Points, in no order, along strands that fork and pass close to each other.
In the rows, 128 means zero.
Two points are linked if the straight distance between their rows is under 101. Some points are linked to none.
q_695: [168 138 151 154 110 171 116 115  76 167  40 155 160 147 106 127 143  98
  82 109 109 167  85  73 119 122 144  90  86 141 143]
q_837: [ 59 146 117 132 126  96  95 136  59 134 113 175 194 174 107 141 111 162
  83 115 124 107 106 154 143 110 115  98 154  93 145]
q_538: [105 117 177  95 169 126 131 144 122 135 143  98 109 114 186 139 146  89
  52 118 111  93 142 112 132 171 110  96 120 112  98]
q_594: [142  93 109 180 194 152  89 119 149 129 136  85 130  56  81 111 152 119
 179 100 143 157 173 105  88 108 130  90 135 117 120]
q_783: [127 167 159 118 145 131 156 140 190  84 166  92  89 113 194 138  93  98
 112 183 110 130 120 178 108 154 141 188 107 153 135]
q_891: [186 122 155 121  72 131 168  73 103 149  92 153 121 148 155 143 154 100
  96 134 113 175  88 126 134 152  88 142  83 148 146]
q_255: [112 133 124  73  60 109 189 103 108 111 120 191 106 195 126 150 149 158
 151 146 138 126 112 155 171 142 106 151 130 143 142]
q_655: [154 139  90 155 122 125 115 111  71 117 109 151 160  89  97 136 141 147
 155 108 158 187 105 162  64  78 111 140 124 114 205]
q_200: [ 91 112 120 153 186 134  82 148 132 155 141 111 133  94  97 114 141 120
 137  97 125  81 171  91 130 132 152  83 139 114  94]
q_16: [132 160 110 199  98 112 116 108 123 129 102 161 138 150  93 132  95 150
 151 175 107 123  73 165 146  76 134 142 156 130 139]
q_702: [140 115 113 152 138 127 104 119  94 131 123 118 165  98 111 129 120 135
 129 104 142 154 124 129  99  92 109 117 134 111 157]
q_70: [115 102  94  91 112 115 148 158 157 108 180 121 105 129 120 109 140 175
 171 114 162 117 176 132 141 133 126 139 159 124 122]
q_127: [140 128 125 155 185 140  87 123  86 121 107 119 158  78 119 139 138 127
 109 105 151 165 134 135  61  92 129  94 113 121 161]
q_228: [140  85 151  90 159 143 125 133 149 165 144  88 101 116 124 120 157 104
  95 104 113 101 163  63 141 175 146  90 120 135  71]
q_855: [ 95 165 119 187 164 134  68 137  75 127  60 159 197 132 109 132 106 142
  99 128 135 143  90 149  91  63 142  88 134 120 157]
q_485: [ 97 148  88 107 122 100 132 149  83 111 145 162 146 117 118 129 128 169
 159 107 174 123 120 166  94 110 110 159 162  86 180]
q_653: [115  78 113  69 131 115 125 132  76 154 140 130 149 123 104 141 178 147
 107  58 157 138 162 105 119 150  91  84 137 109 143]
q_367: [120 131 169  97  95 129 145 105  93 153 100 170 146 193 139 150 138 105
  75 126  97 117  89  98 181 166 114 103 105 146  99]
q_37: [126 133  94 202 176 130  64 125 125 115 116 109 154  88  73 113 122 131
 174 120 134 149 136 130  96  66 147 113 158 105 136]
q_204: [122 114  86 184 188 131  75 127 145 124 141 100 143  70  62  98 137 137
 191 102 152 141 173 120  99  84 143  97 155  98 119]
q_713: [149  90 136  97 155 134 152 121 132 148 174  80  94  66 153 116 171 106
 108  87 152 136 169 108  93 170  96 100 130 124 131]
q_635: [ 71 128 108 131 150 118  85 151  67 149 101 160 199 162  95 135 137 152
  91  84 128 106 132 110 134 110 138  82 149  96 128]
q_115: [ 58 120 156 102 196 131 109 164 117 151 147 117 128 130 143 122 158 108
  79  86 103  41 178  89 162 177 151  77 156 110  77]
q_29: [ 66 120 104 169 206 113  70 165 145 144 152 112 142 102  94 103 118 144
 161 104 131  71 182 117 153 114 164  81 170  96  92]
q_794: [110 139 178 105 121 126 127 133  68 143 110 151 158 146 182 150 131  99
  36 124 108 131  97 114 131 159  96  99 102 116 141]
q_431: [139 112  98 152  96 117 123 114 106 131 124 142 160 132  92 119 126 151
 156 113 141 147 129 122 131 100 117 129 151 115 144]
q_317: [114 105  89 176 164 127  93 150 175 121 157  93 125 113  76 101 113 159
 178 124 140  99 169 104 135 104 157 119 162 112  83]
q_316: [184  84 161 138 159 144 134 107 178 145 148  68  84  66 142 112 143  91
 120 114 125 137 162  82 103 161 119 123 110 140  96]
q_684: [110  96 152  91 136 137 117 131  88 156 126 125 151 137 122 133 149 116
  75  79 119 114 144  85 143 160 105  89 123 114 109]
q_503: [116 129 140 184 179 134  96 139 139 144 118  85 121  94 143 115  99 112
 109 135 110  97 137 119 101 123 149 111 128 114 103]
q_572: [124 199 145 114 103 114 167 118 126 100 128 145  96 131 188 162 104 127
 160 189 135 138  84 185 103 137 123 224 132 136 181]
q_268: [179 126 159 169 137 146 132 110 178 138 117  88 109 119 143 122  95  92
 124 149  94 133 114  97 122 135 148 137 103 152  95]
q_525: [101 156 141 145 150 104 105 139  83 116 124 134 153 101 171 144 102 120
  84 141 135 141  90 170  79 107 106 137 120 103 171]
q_536: [137 103 127 111 125 124 121 126 140 132 149 106 129 133 122 125 138 138
 126 110 115 108 150 103 141 138 129 110 138 125  91]
q_114: [149 136 157 112  99 143 163 104 209 109 124 125  98 181 148 144 114  95
 123 180  91 138 119 149 171 149 138 147  83 183 101]
q_680: [117 108 170  74 125 136 137 124 120 145 128 132 138 154 142 132 145 112
  73 108 112 111 143  79 159 171 114 101 124 137  84]
q_435: [150 169 174 163 114 130 144  90 156 112 114 153 110 145 190 148 100  99
 104 194 101 144  74 156 134 137 121 171  94 156 136]
q_513: [169 148 103 200 124 131  98  98  93 114  92 143 173 100 103 128 127 135
 137 135 138 177  90 154  64  66 132 139 125 122 191]
q_887: [ 74 130  83  76  89  90 152 154  90 119 147 174 138 162 114 131 130 192
 149 110 176 108 127 155 154 125 106 137 171 103 153]
q_711: [ 75 160 138 147 118 115  89 139  55 155  76 185 187 178 125 142 107 138
  74 132  92 110  78 136 154 102 126  99 122 111 148]
q_806: [146 118 121 130  66 115 153  75 109 144 103 173 112 190 104 143 144 145
 134 146 109 149  89 136 180 122 118 124 115 142 129]
q_831: [ 81 188 155  86 125 106 164 158 113  93 161 152 116 140 193 146  99 130
 101 186 144 110  95 199 103 153 109 190 148 117 161]
q_696: [178 165 143 208 141 137 134 104 181 111 122  94 101 103 167 122  83  93
 143 191  92 144  88 153 112 105 148 177 111 149 130]
q_612: [ 88 146 107 117  82  97 139 128  97 122 131 189 147 194 112 139 118 174
 120 155 124 103 100 176 173 115 111 135 168 117 133]
q_262: [ 50 116 127 109 185 120  90 167 130 156 160 122 141 135 110 118 156 147
 108  86 118  49 196 103 162 158 147  67 158  99  89]
q_284: [ 97 145  99 138  99  92 117 127 103 126 131 170 154 170 104 125  96 177
 145 150 123 101  95 175 157  91 132 131 178 114 144]
q_482: [ 91 118 122 134 174 131  83 149  84 153  92 135 171 129  94 127 136 132
  95  77 124  99 128  90 137 122 147  75 131 111 114]
q_370: [136 162 142 145 141 105 127 124  98 115 146 125 132  93 179 139 114 113
 100 144 140 154  95 170  66 129 102 166 120 106 181]
q_523: [ 97 129 163 103 177 109 143 146 127 119 186  98 103  88 197 138 148  99
  61 120 139 107 152 135  90 172  96 108 125 112 116]
q_802: [126 172 170 206 178 135  76 142 113 142  90 105 147  92 182 124  84  82
  79 156 104 129  97 138  80 112 131 130  91 116 136]
q_733: [140 136 164 108 151 131 163 132 171 104 175  75  81  90 196 126 113  87
 105 154 125 133 136 147  98 164 127 156 108 134 128]
q_647: [146 140  86 137  89 114 124 100  60 117  97 172 159 131 102 145 143 154
 142 123 149 166  83 163  93  92  95 141 127 110 208]
q_472: [160 125 145 174 161 179  81 122  97 150  63 113 162  90 111 130 143  99
 102  97 131 164 121  79  77 100 139  92  88 142 143]
q_936: [173 109 133 155 108 162 113 111  93 173  54 142 149 138  79 117 156 101
 105  94 103 156  88  45 148 124 152  87  83 135 118]
q_980: [ 85 129  95 179 182 117  73 163 165 124 154 108 140 117  82  99  99 160
 173 137 131  89 171 140 140  92 160 105 183 109  83]
q_267: [158 132  93  96  97 141 171 141 173 101 156 112  67  95 131 118 137 154
 212 120 156 141 158 136 115 116 137 187 126 140 139]
q_307: [172  84 135 164 180 158 111 110 162 148 156  59 100  54 120 106 147  96
 134 104 124 139 170  88  91 137 130 110 109 126 109]
q_816: [153  89 126 122 122 144 116 119 135 166 114 104 132 123  83 120 149 129
 131  89 127 132 136  71 151 135 129 104 120 141  96]
q_918: [212 121 137 146  74 136 166  56 125 140  85 148 101 126 127 145 154 102
 143 136 118 178  91 127 133 137 100 158  86 155 148]
q_59: [137 110 133  64  94 120 180 134 138 105 162 126  92 123 156 127 143 133
 144 122 155 136 149 127 126 165 117 170 118 136 133]
q_175: [176 155 139 153 106 124 169  92 153 110 132 131  92 102 168 135 107 113
 156 168 123 156  97 165 105 125 130 200 114 144 152]
q_188: [137 128 133 116 107 147 136 133 191 127 119 119 117 200 105 136 111 102
 138 169  77 111 131 110 209 140 175 121 110 169  62]
q_305: [ 82 164 146 166 222 127  77 146  83 134 132 113 146  75 165 134 123 103
  74 124 133 118 133 165  60 119 127  84 117 100 163]
q_824: [147 108 173  48 100 144 186 120 170 103 148 106  90 143 183 149 141  92
 102 136 140 143 151 122 135 189 110 139  99 153 115]
q_102: [147 143  80 139  80 116 146 111 103 111 115 172 122 126  99 125 132 161
 191 137 149 140 105 157 117  90 118 169 158 118 186]
q_984: [ 98 124 161  93 121 125 134 134 136 137 135 134 134 168 157 142 116 125
  87 143 106 103 132 109 173 159 136 114 129 132  83]
q_838: [ 81 151 141 171 172 120  77 155 114 137 103 117 150 126 134 113  89 110
 112 128 104  76 119 119 127 112 158 114 135 120 104]
q_847: [114 104  62 124 147 120 108 134  99 112 147 142 146  89  77 105 142 177
 194  75 192 157 163 146  86  95 105 122 155  92 170]
q_714: [137 113 183  67  87 137 174  94 141 123 132 139 112 167 165 153 147 105
  89 137 127 138 127 116 156 182  99 121  96 154  98]
q_75: [161 115 107 144  87 114 149 105 136 123 121 136 121 140 103 127 130 149
 167 139 128 141 120 129 142 111 127 150 135 149 134]
q_857: [161  86 143 107 143 156 123 109  97 154 117 100 136  85 132 131 160  99
  74  70 137 153 143  74 100 154  98  91  92 130 135]
q_664: [ 71 153 139 128 204 102 104 146  82 119 169 109 136  74 170 148 138 111
  71 125 153 115 141 174  74 134 109  92 128  94 157]
q_882: [138 113 168  86  76 131 162  88 130 147 103 155 117 200 127 144 144 115
  94 138 106 129 107 100 185 171 113 111  95 163  84]
q_481: [184  84 134 100  70 135 160  78 146 149 107 123 116 167 102 136 158 120
 133 113 121 157 123  76 172 158 118 109 107 159  93]
q_617: [ 91 159  93 121 132  95 124 156 112 105 156 145 132 110 127 113 107 170
 181 133 177 120 127 176  94 114 123 183 174 101 166]
q_649: [ 73 166 131  99 147  94 144 168 112  99 182 138 125 125 181 130 111 147
 105 156 152 107 113 187 105 143 116 166 161 100 150]
q_867: [131  99 124  95 124 127 124 128  75 147 117 139 159 141 122 138 161 126
  83  71 138 141 139 105 116 135  95  88 117 120 132]
q_242: [119  76 100 104 136 112 115 133  94 138 146 131 155 117  85 114 164 160
 142  73 161 140 167 107 117 129 103  92 150 105 138]
q_5: [150 159 106 176 120 115 141 123 142 107 140 116 115  77 134 116 107 135
 187 156 153 147 112 169  90  99 133 201 141 123 169]
q_663: [128  89 120  51  80 132 160 128 167 122 144 136 105 192 109 134 147 144
 152 116 117 122 161 101 200 153 129 103 126 146  84]
q_700: [140 128 127 162 138 152  83 125  62 150  48 157 192 132  86 130 147 143
  89  88 138 170 114  97  86  92 142  71 105 126 160]
q_486: [ 94 133  95  73  58  99 165 131  85 111 137 189 126 174 128 136 140 174
 153 120 157 125 117 151 163 134 106 157 153 118 158]
q_483: [151 126 162  87  74 138 189  81 184 112 116 138  94 190 149 156 135  94
 132 161 107 140 121 139 172 160 122 141  79 190 117]
q_484: [119 100 144 128 188 132 126 125 142 161 172  79 108  58 148 124 167  94
 111 105 140 108 185 107 100 152 116  84 128 117 108]
q_552: [ 95 147  98  95 129 132 140 206 208  83 185 112 100 140 122 109  83 146
 181 160 125  98 162 184 162 111 155 158 157 140 123]
q_873: [134 117  75 146 123 111 121 131 112 106 136 142 134  86  87 111 136 175
 216  95 188 154 145 136  92  85 110 156 161 108 168]
q_638: [ 92 154 123 152 138 135  71 144  41 141  52 173 207 161 109 136 120 141
  74 116 124 126  86 128 111  90 137  86 121 118 161]
q_33: [124 172 138 124 138 128 153 151 177  92 159 108  88 112 185 132  90 122
 154 182 129 126 125 188 107 130 143 204 131 139 152]
q_365: [ 78 136 145  99 188 104 129 150  98 130 189 110 122  85 174 134 162 116
  74 108 156 101 170 151  93 164  98  87 141  98 137]
q_298: [ 97 138 157  57 138 123 172 159 133  95 178 118  90 133 201 144 129 123
  88 147 147 108 152 151 119 187 112 148 127 129 128]
q_261: [123 105 117 115 149 141 127 161 201 127 172  81 102 132 114 113 111 142
 139 146 113  99 174 130 156 135 154 120 141 136  84]
q_381: [113 116 103 116  71 108 144 106 129 134 117 179 133 198  95 141 125 164
 141 151 117 122 101 146 191 116 127 123 144 148 118]
q_840: [178 118 144  98  85 132 155  86  83 141 120 141 131 122 153 152 161 106
  90 107 137 178 105 118 106 150  83 134  87 127 168]
q_722: [ 93 174 105 114 109 109 134 160 149 108 161 142 110 126 138 120  88 173
 179 159 164 110 126 184 121 104 137 185 173 128 153]
q_981: [ 86 194 144 108 101 107 157 138 118  94 146 166 112 142 176 161 100 142
 137 194 130 122  88 200 116 133 118 204 144 115 171]
q_913: [190 137 134 205  99 148 117  92 126 144  79 131 139 119 111 116 118 108
 127 156 104 175  78 113 121 101 133 130  98 135 136]
q_540: [155 139 140 114 120 127 167 119 137 106 149 110  90  86 178 138 119 115
 146 141 144 158 120 146  73 146 121 197 121 135 158]
q_712: [121 148  69 155  87 105 121 122  95 113 122 167 151 129  76 116 112 179
 198 119 163 137 108 173 115  71 119 150 174 104 176]
q_756: [137  89  96 143 148 130 114 140 184 121 166  91 104  97  89  93 139 156
 185 117 144 119 188 115 125 122 140 120 155 129  90]
q_961: [ 93 136  88 145 103 102 100 146 119 141 126 163 167 180  70 128 100 184
 158 131 132  96 122 134 179  95 141 110 188 114 114]
q_889: [168 141  95 160  79 119 157  99 131 117 110 163 105 137 109 131 139 141
 197 153 136 149  99 162 130  94 119 180 145 134 158]
q_754: [202 119 129 190 126 156 118  92 161 143 103  97 116  99 116 111 118 100
 148 135 104 158 121  81 113 121 147 136 108 148  92]
q_379: [138 161 137 117 137 114 156 126 104 118 161 109  98  70 184 134 133 108
 132 139 164 157 119 159  50 150 104 189 121 109 186]
q_125: [217 125 134 187  84 150 142  60 150 139  81 130 106 132 109 132 139  96
 149 148  98 180  90 109 137 111 133 152  94 152 121]
q_628: [ 86 132 111 136 111 120 101 153 147 144 109 155 149 214  68 127 108 158
 141 145  87  67 112 106 225 112 189 105 153 148  66]
q_208: [125 154 163 172 171 146  76 135  82 135  84 117 149  92 175 142 114  97
  58 134 119 150  96 141  58 104 125 104  92 120 167]
q_667: [140  97 142 113 153 146 126 151 200 137 142  75 100 136 117 116 118 113
 128 142 100  95 171  90 160 146 167 113 123 149  61]
q_681: [160  85 106 118 105 134 134 131 181 133 142 101 116 154  78 111 139 145
 175 132 120 129 156  77 169 129 157 118 129 153  79]
q_158: [103 137 182  98 120 132 120 123  68 158  88 163 166 172 142 142 138  94
  49 109  95 108  95  80 164 169 112  97 108 124 113]
q_570: [ 76 115  96 123 140 107  96 173 150 133 151 126 144 174  80 118 113 170
 147 125 121  70 175 118 183 117 159  98 175 116  73]
q_389: [168 146 116 205 114 153 107  98  93 139  68 139 166 114 107 128 124 115
 119 135 116 168  83 129  95  84 121 121 104 127 157]
q_735: [132 169 155 163 116 110 131  94 125 127 112 160 135 154 166 139  98 120
 103 193  97 136  61 170 127 119 121 159 113 138 161]
q_579: [158  73 111  69  71 131 164 106 155 136 124 132 115 170  93 126 171 144
 151 108 128 132 155  81 192 148 129 105 116 161  87]
q_602: [113 135 107  70  85 138 181 152 189  87 152 147  93 179 127 136 106 126
 172 161 120 121 155 169 188 133 136 161 116 154 127]
q_275: [141 148 108  95  63 122 168  97  72 128 113 182 107 118 144 157 157 147
 165 118 153 163  96 148 112 134  94 185 115 122 198]
q_908: [194  73 112 134 122 144 134 112 190 127 147  70  97  95 105 105 151 130
 179 112 136 149 169  84 123 135 138 132 121 145 100]
q_77: [122 145 109 198 163 129  64 125  93 115  92 141 180 114  93 133 101 143
 144 125 136 142 112 143  93  59 142 106 139 108 152]
q_126: [ 89 116 111 109 150 132 123 189 208 108 192  88 101 128 130 106  93 145
 157 156 121  84 184 155 162 118 156 125 160 123  94]
q_790: [131 120 135  92  67 108 173  81  94 134 100 187 116 197 127 155 151 141
 115 139 120 143  95 150 176 144 100 133 115 145 138]
q_960: [116 102 103  47  72 135 175 156 174 101 148 147 104 192 116 126 124 149
 156 128 126 122 165 136 203 145 133 129 124 159  98]
q_770: [102 152 167 171 149 126  96 149 122 151  63 148 150 160 140 104  97 100
 103 138  80  68  86  96 165 138 183 113 105 133  93]
q_939: [ 75 177 128 122 171  96 132 171 129  97 185 121 116  90 180 122  97 141
 134 158 158  98 125 206  91 132 120 169 171 103 157]
q_265: [167 172 172 188 123 141 142  89 184 115 105 123 107 125 178 134  89  94
 114 196  92 151  82 151 125 118 142 164  99 156 120]
q_903: [104 151 115 116  86 101 143 133  69 117 142 169 146 135 133 137 129 150
 135 125 151 130  91 168 116 120  93 153 148 104 182]
q_446: [133 134 118 147 116 139  95 119  58 149  71 168 189 138  96 140 134 159
  93 107 124 155  92 123 114  90 118  98 117 117 175]
q_433: [ 72 132 100  48 106 100 150 177 114 100 174 157 119 156 121 115 131 192
 146 120 181 100 160 157 162 132 119 142 177 113 138]
q_624: [117 143 141  63 115 109 178 141 126  99 158 137 106 131 190 138 137 124
 112 150 144 132 117 159 117 161 110 172 126 127 147]
q_2: [170 116 129 168 109 156 117 105 115 168  69 133 142 153  78 124 137 107
 127 111  83 127  80  49 167 133 160 104 104 154  96]
q_708: [165  98 151 140 143 157 105 107  93 156  93 111 152  95 120 126 147  99
  87  86 124 158 122  82  99 126 118  99  97 133 143]
q_909: [193 105 138 117  90 151 176  93 194 113 123 106  84 135 129 130 133 100
 146 146 115 157 139 112 147 145 141 150 100 165 109]
q_930: [154 135 147 158 181 130 134 121 131 121 157  81 107  54 176 122 127  82
 104 126 130 151 123 142  56 136 109 141 104 119 150]
q_584: [106 163 104 119 129 124 141 171 184  86 170 127 110 138 143 117  73 151
 166 177 134  96 127 188 143 114 157 169 163 136 133]
q_44: [201  93 121 170 121 148 122  91 187 138 121  81 107  96  93 110 137 113
 176 139 113 152 141  61 119 124 147 142 115 146  84]
q_810: [ 88 134 122  81  97 102 141 143  55 123 137 178 163 158 133 150 139 145
  90 113 141 122 107 155 130 134  91 129 137 100 158]
q_527: [147 163 109 108 105 137 161 143 168  96 155 109  73  80 150 133 119 144
 204 150 164 145 154 162  94 125 134 216 150 132 159]
q_975: [126 148 135 124 100 140 165 127 215  92 121 133 101 187 132 144  89 100
 147 190  75 122 117 172 192 122 146 154 101 175 108]
q_662: [162 166 117 200 124 120 119 117 158  98 133 121 122 102 133 116  87 123
 165 173 127 137  95 170 103  83 143 186 163 122 151]
q_965: [138  78  76 115 139 134 128 146 175 124 186  92  94  84  99  94 161 171
 192  88 179 124 202 110 120 124 122 120 149 117 114]
q_910: [146 137 153 180 149 140 105 117 146 142 110 102 125 114 138 112  93 113
 123 149 101 118 115 117 117 122 149 140 123 128 109]
q_410: [ 77 117 122 141 200 114  97 147 118 152 162 102 140  79 130 122 143 119
 110  98 138  84 181 130 116 131 129  75 152  93 119]
q_334: [152 148 133 104  83 121 171  91 104 124 127 159 114 134 157 147 139 135
 139 133 147 147  98 148 114 139 109 174 115 129 168]
q_890: [107 147 158 174 205 147  75 143  86 146  88 103 152  83 164 133 117  94
  78 107 125 124 116 128  64 123 137  80  93 108 153]
q_604: [135  86 161  67 127 148 135 124 148 156 123 109 115 148 121 125 153 104
  87  96 106 105 150  53 168 184 140 100 116 146  72]
q_456: [111  97 116 131 169 149  82 138  93 156 104 129 171 121  67 115 161 137
 123  66 130 133 150  86 127 118 138  69 127 110 117]
q_135: [101 124 100 138 120 115 104 154 137 131 141 135 146 160  96 114  99 162
 146 139 119  97 138 124 168 107 149 122 171 124  93]
q_537: [181  97 121 176 167 146 117 114 159 126 135  72 112  48 109 107 146 105
 164 110 141 159 156 102  75 118 122 121 122 123 122]
q_504: [101 121  94  56  91 120 162 170 144 100 157 147  96 147 128 122 137 177
 170 117 166 126 174 142 158 144 120 152 156 133 131]
q_657: [145 139 152 151 166 129 143 125 159 115 157  76  94  68 186 120 113  92
 110 154 124 134 132 150  81 140 125 160 122 124 124]
q_213: [146 107 149  73  55 135 182  86 164 113 116 161 103 208 132 154 154 111
 128 139 112 136 130 132 197 158 113 129  93 183 101]
q_257: [126 144 158  84  97 113 165 108 106 116 141 157 124 140 183 150 133 117
 115 140 136 146  99 146 120 158  98 166 105 135 158]
q_590: [101 136 119 123 124 133 107 142 165 134 108 134 134 195 101 129 101 140
 134 169  83  80 119 109 204 124 180 112 129 153  64]
q_631: [141 104 115  92 119 129 160 146 165 106 163 107  86 113 144 116 133 152
 166 121 150 129 163 128 120 148 131 157 133 135 125]
q_565: [143 125 152 122 132 160 106 123  63 170  60 156 174 149 124 141 151 110
  53  91 109 151  95  77 124 140 122  77  86 129 145]
q_791: [126 135 166 110 140 152 102 127  61 159  83 142 169 132 159 145 155 106
  30  95 122 144 111  97 100 142 109  85  89 120 151]
q_256: [164 154 129 200 145 120 124 127 191 103 132  91 107  99 140 112  83 108
 159 183 108 138 111 165 108 102 157 186 137 137 121]
q_509: [ 79 159 160 162 144 116  97 149 114 148  99 139 154 153 149 131  84 121
  93 144  89  73  97 121 156 124 160 122 133 119 100]
q_67: [ 99 157  83 157 115  94  97 143 100 108 131 171 169 145  86 118  97 173
 164 138 151 120  94 183 130  70 117 131 188  97 159]
q_445: [156 107 108 106  95 143 136 135 203 124 131 110 107 183  78 130 117 132
 170 151  99 121 154 101 193 123 166 122 120 163  65]
q_432: [ 79 119 161 112 194 135 114 151 124 155 149  95 117 107 160 126 152 102
  76 105 113  72 161 103 131 165 135  77 129 111  92]
q_988: [160 135 143 164 170 139 108 119 111 128 131  99 135  62 149 125 140  97
 102 113 137 165 128 134  47 114 111 119 101 115 162]
q_325: [ 88 115 144  53 153 119 157 172 148 102 188 112  90 139 166 130 137 132
 103 137 137  96 175 149 143 164 114 116 148 119 103]
q_241: [ 92 178 120 122 159 122 133 181 165  88 189 102  86  94 172 127  91 136
 155 166 153 109 140 197  91 126 135 194 164 118 153]
q_688: [131 137 168 183 131 145 114 133 140 150  39 141 134 160 139 101 110  67
 115 138  65  87  69  67 168 134 185 118  84 156  93]
q_813: [106 115 122 149 192 120 107 136 123 138 170  91 116  64 131 121 150 123
 123 109 153 124 167 137  94 122 118  92 137 100 128]
q_488: [145 100 111 141 138 156  96 125 111 170  93 120 158 125  68 111 157 119
 130  73 120 127 137  46 139 130 141  88 120 130 107]
q_511: [199  99 142 112  75 153 159  82 191 131 109 112  98 157 108 142 145  97
 151 136 109 158 133  88 178 154 145 129  92 181  81]
q_411: [ 51 106 115 101 153 108  93 173 112 146 154 144 167 162  86 129 133 171
 117  91 129  65 178 111 179 137 141  89 180  97  79]
q_26: [149 123 126 169 164 166  76 118  84 143  73 123 171 104  86 128 145 137
 112  94 135 170 132 103  79  86 141  84 109 129 152]
q_49: [ 87 146 152  96 113 103 131 131  74 134 130 168 163 166 160 153 120 132
  61 132 110 118 104 143 140 144  94 115 130 103 142]
q_76: [122 153 116 103 108 137 157 152 212  88 154 120 110 178 125 130  78 115
 175 188  93 120 139 168 181 115 150 159 121 163 116]
q_531: [162  91 148  87 126 137 148 111 120 147 146  92 112  99 140 126 171 102
  92  88 141 145 154  92 108 174  89 102 108 127 119]
q_654: [ 88 112 151  80 142 126 136 162 166 117 170 108 113 157 155 131 125 125
  97 132 109  93 169 122 160 159 136 106 142 130  86]
q_294: [162  96 137  88  95 129 147 103  77 147 109 135 145 130 129 136 161 123
  89  82 136 169 122 102 117 146  84 105 111 128 157]
q_496: [107  83  88 121 168 120 100 132 105 131 158 125 138  86  78 112 160 160
 168  64 183 142 182 124 108 119 106  86 152  96 141]
q_755: [140 124 144 157 115 147 129 116 142 171  64 146 132 174 107 117 125  96
 123 128  75 114  74  64 184 150 169 108  95 160  75]
q_9: [208 126 153 143 110 143 171  86 170 114 122 112 100 113 158 127 122  95
 140 154 120 161 112 133 114 139 131 170 101 162 127]
q_751: [143 138  84 149 119 123 136 133 135 110 144 120 119  79 104 104 125 153
 212 126 169 146 137 147  87  97 128 187 163 119 160]
q_440: [182  76  89 131  90 141 149 121 184 123 139 108 105 127  87 105 151 156
 202 115 141 149 171  89 146 118 139 131 133 145 108]

A fork is a point with three links, a tip a point with one. Leave the first point through the second and follow the links. Name the first fork or tip that comes.
q_265 / q_696 => q_867
q_316 / q_307 => q_638
q_67 / q_712 => q_127
q_503 / q_910 => q_628

Follow the links from the first point to the second, and from the first to the third. Name the last point that the two ways share.
q_5 / q_325 / q_513 => q_867
q_708 / q_572 / q_488 => q_26
q_700 / q_67 / q_981 => q_127
q_496 / q_275 / q_381 => q_624
q_965 / q_657 / q_75 => q_127
q_228 / q_256 / q_790 => q_680
q_984 / q_913 / q_873 => q_867
q_635 / q_255 / q_756 => q_26

Name the points in between on the shortest way along the links from the first point to the second, in order.
q_624 / q_712 => q_59, q_631, q_70, q_504, q_433, q_887, q_486, q_255, q_790, q_806, q_381, q_612, q_284, q_67
q_37 / q_831 => q_77, q_855, q_638, q_446, q_700, q_26, q_127, q_988, q_930, q_657, q_733, q_783, q_33, q_241, q_939, q_649
q_267 / q_751 => q_631, q_59, q_624, q_298, q_325, q_654, q_984, q_680, q_684, q_867, q_653, q_242, q_496, q_847, q_873
q_770 / q_584 => q_688, q_755, q_2, q_936, q_695, q_565, q_791, q_794, q_49, q_810, q_903, q_485, q_617, q_722
q_936 / q_754 => q_2, q_755, q_688, q_770, q_509, q_838, q_503, q_910, q_268
q_33 / q_756 => q_783, q_733, q_657, q_930, q_988, q_127, q_26, q_472, q_708, q_857, q_531, q_713, q_484, q_813, q_410, q_200, q_29, q_980, q_317
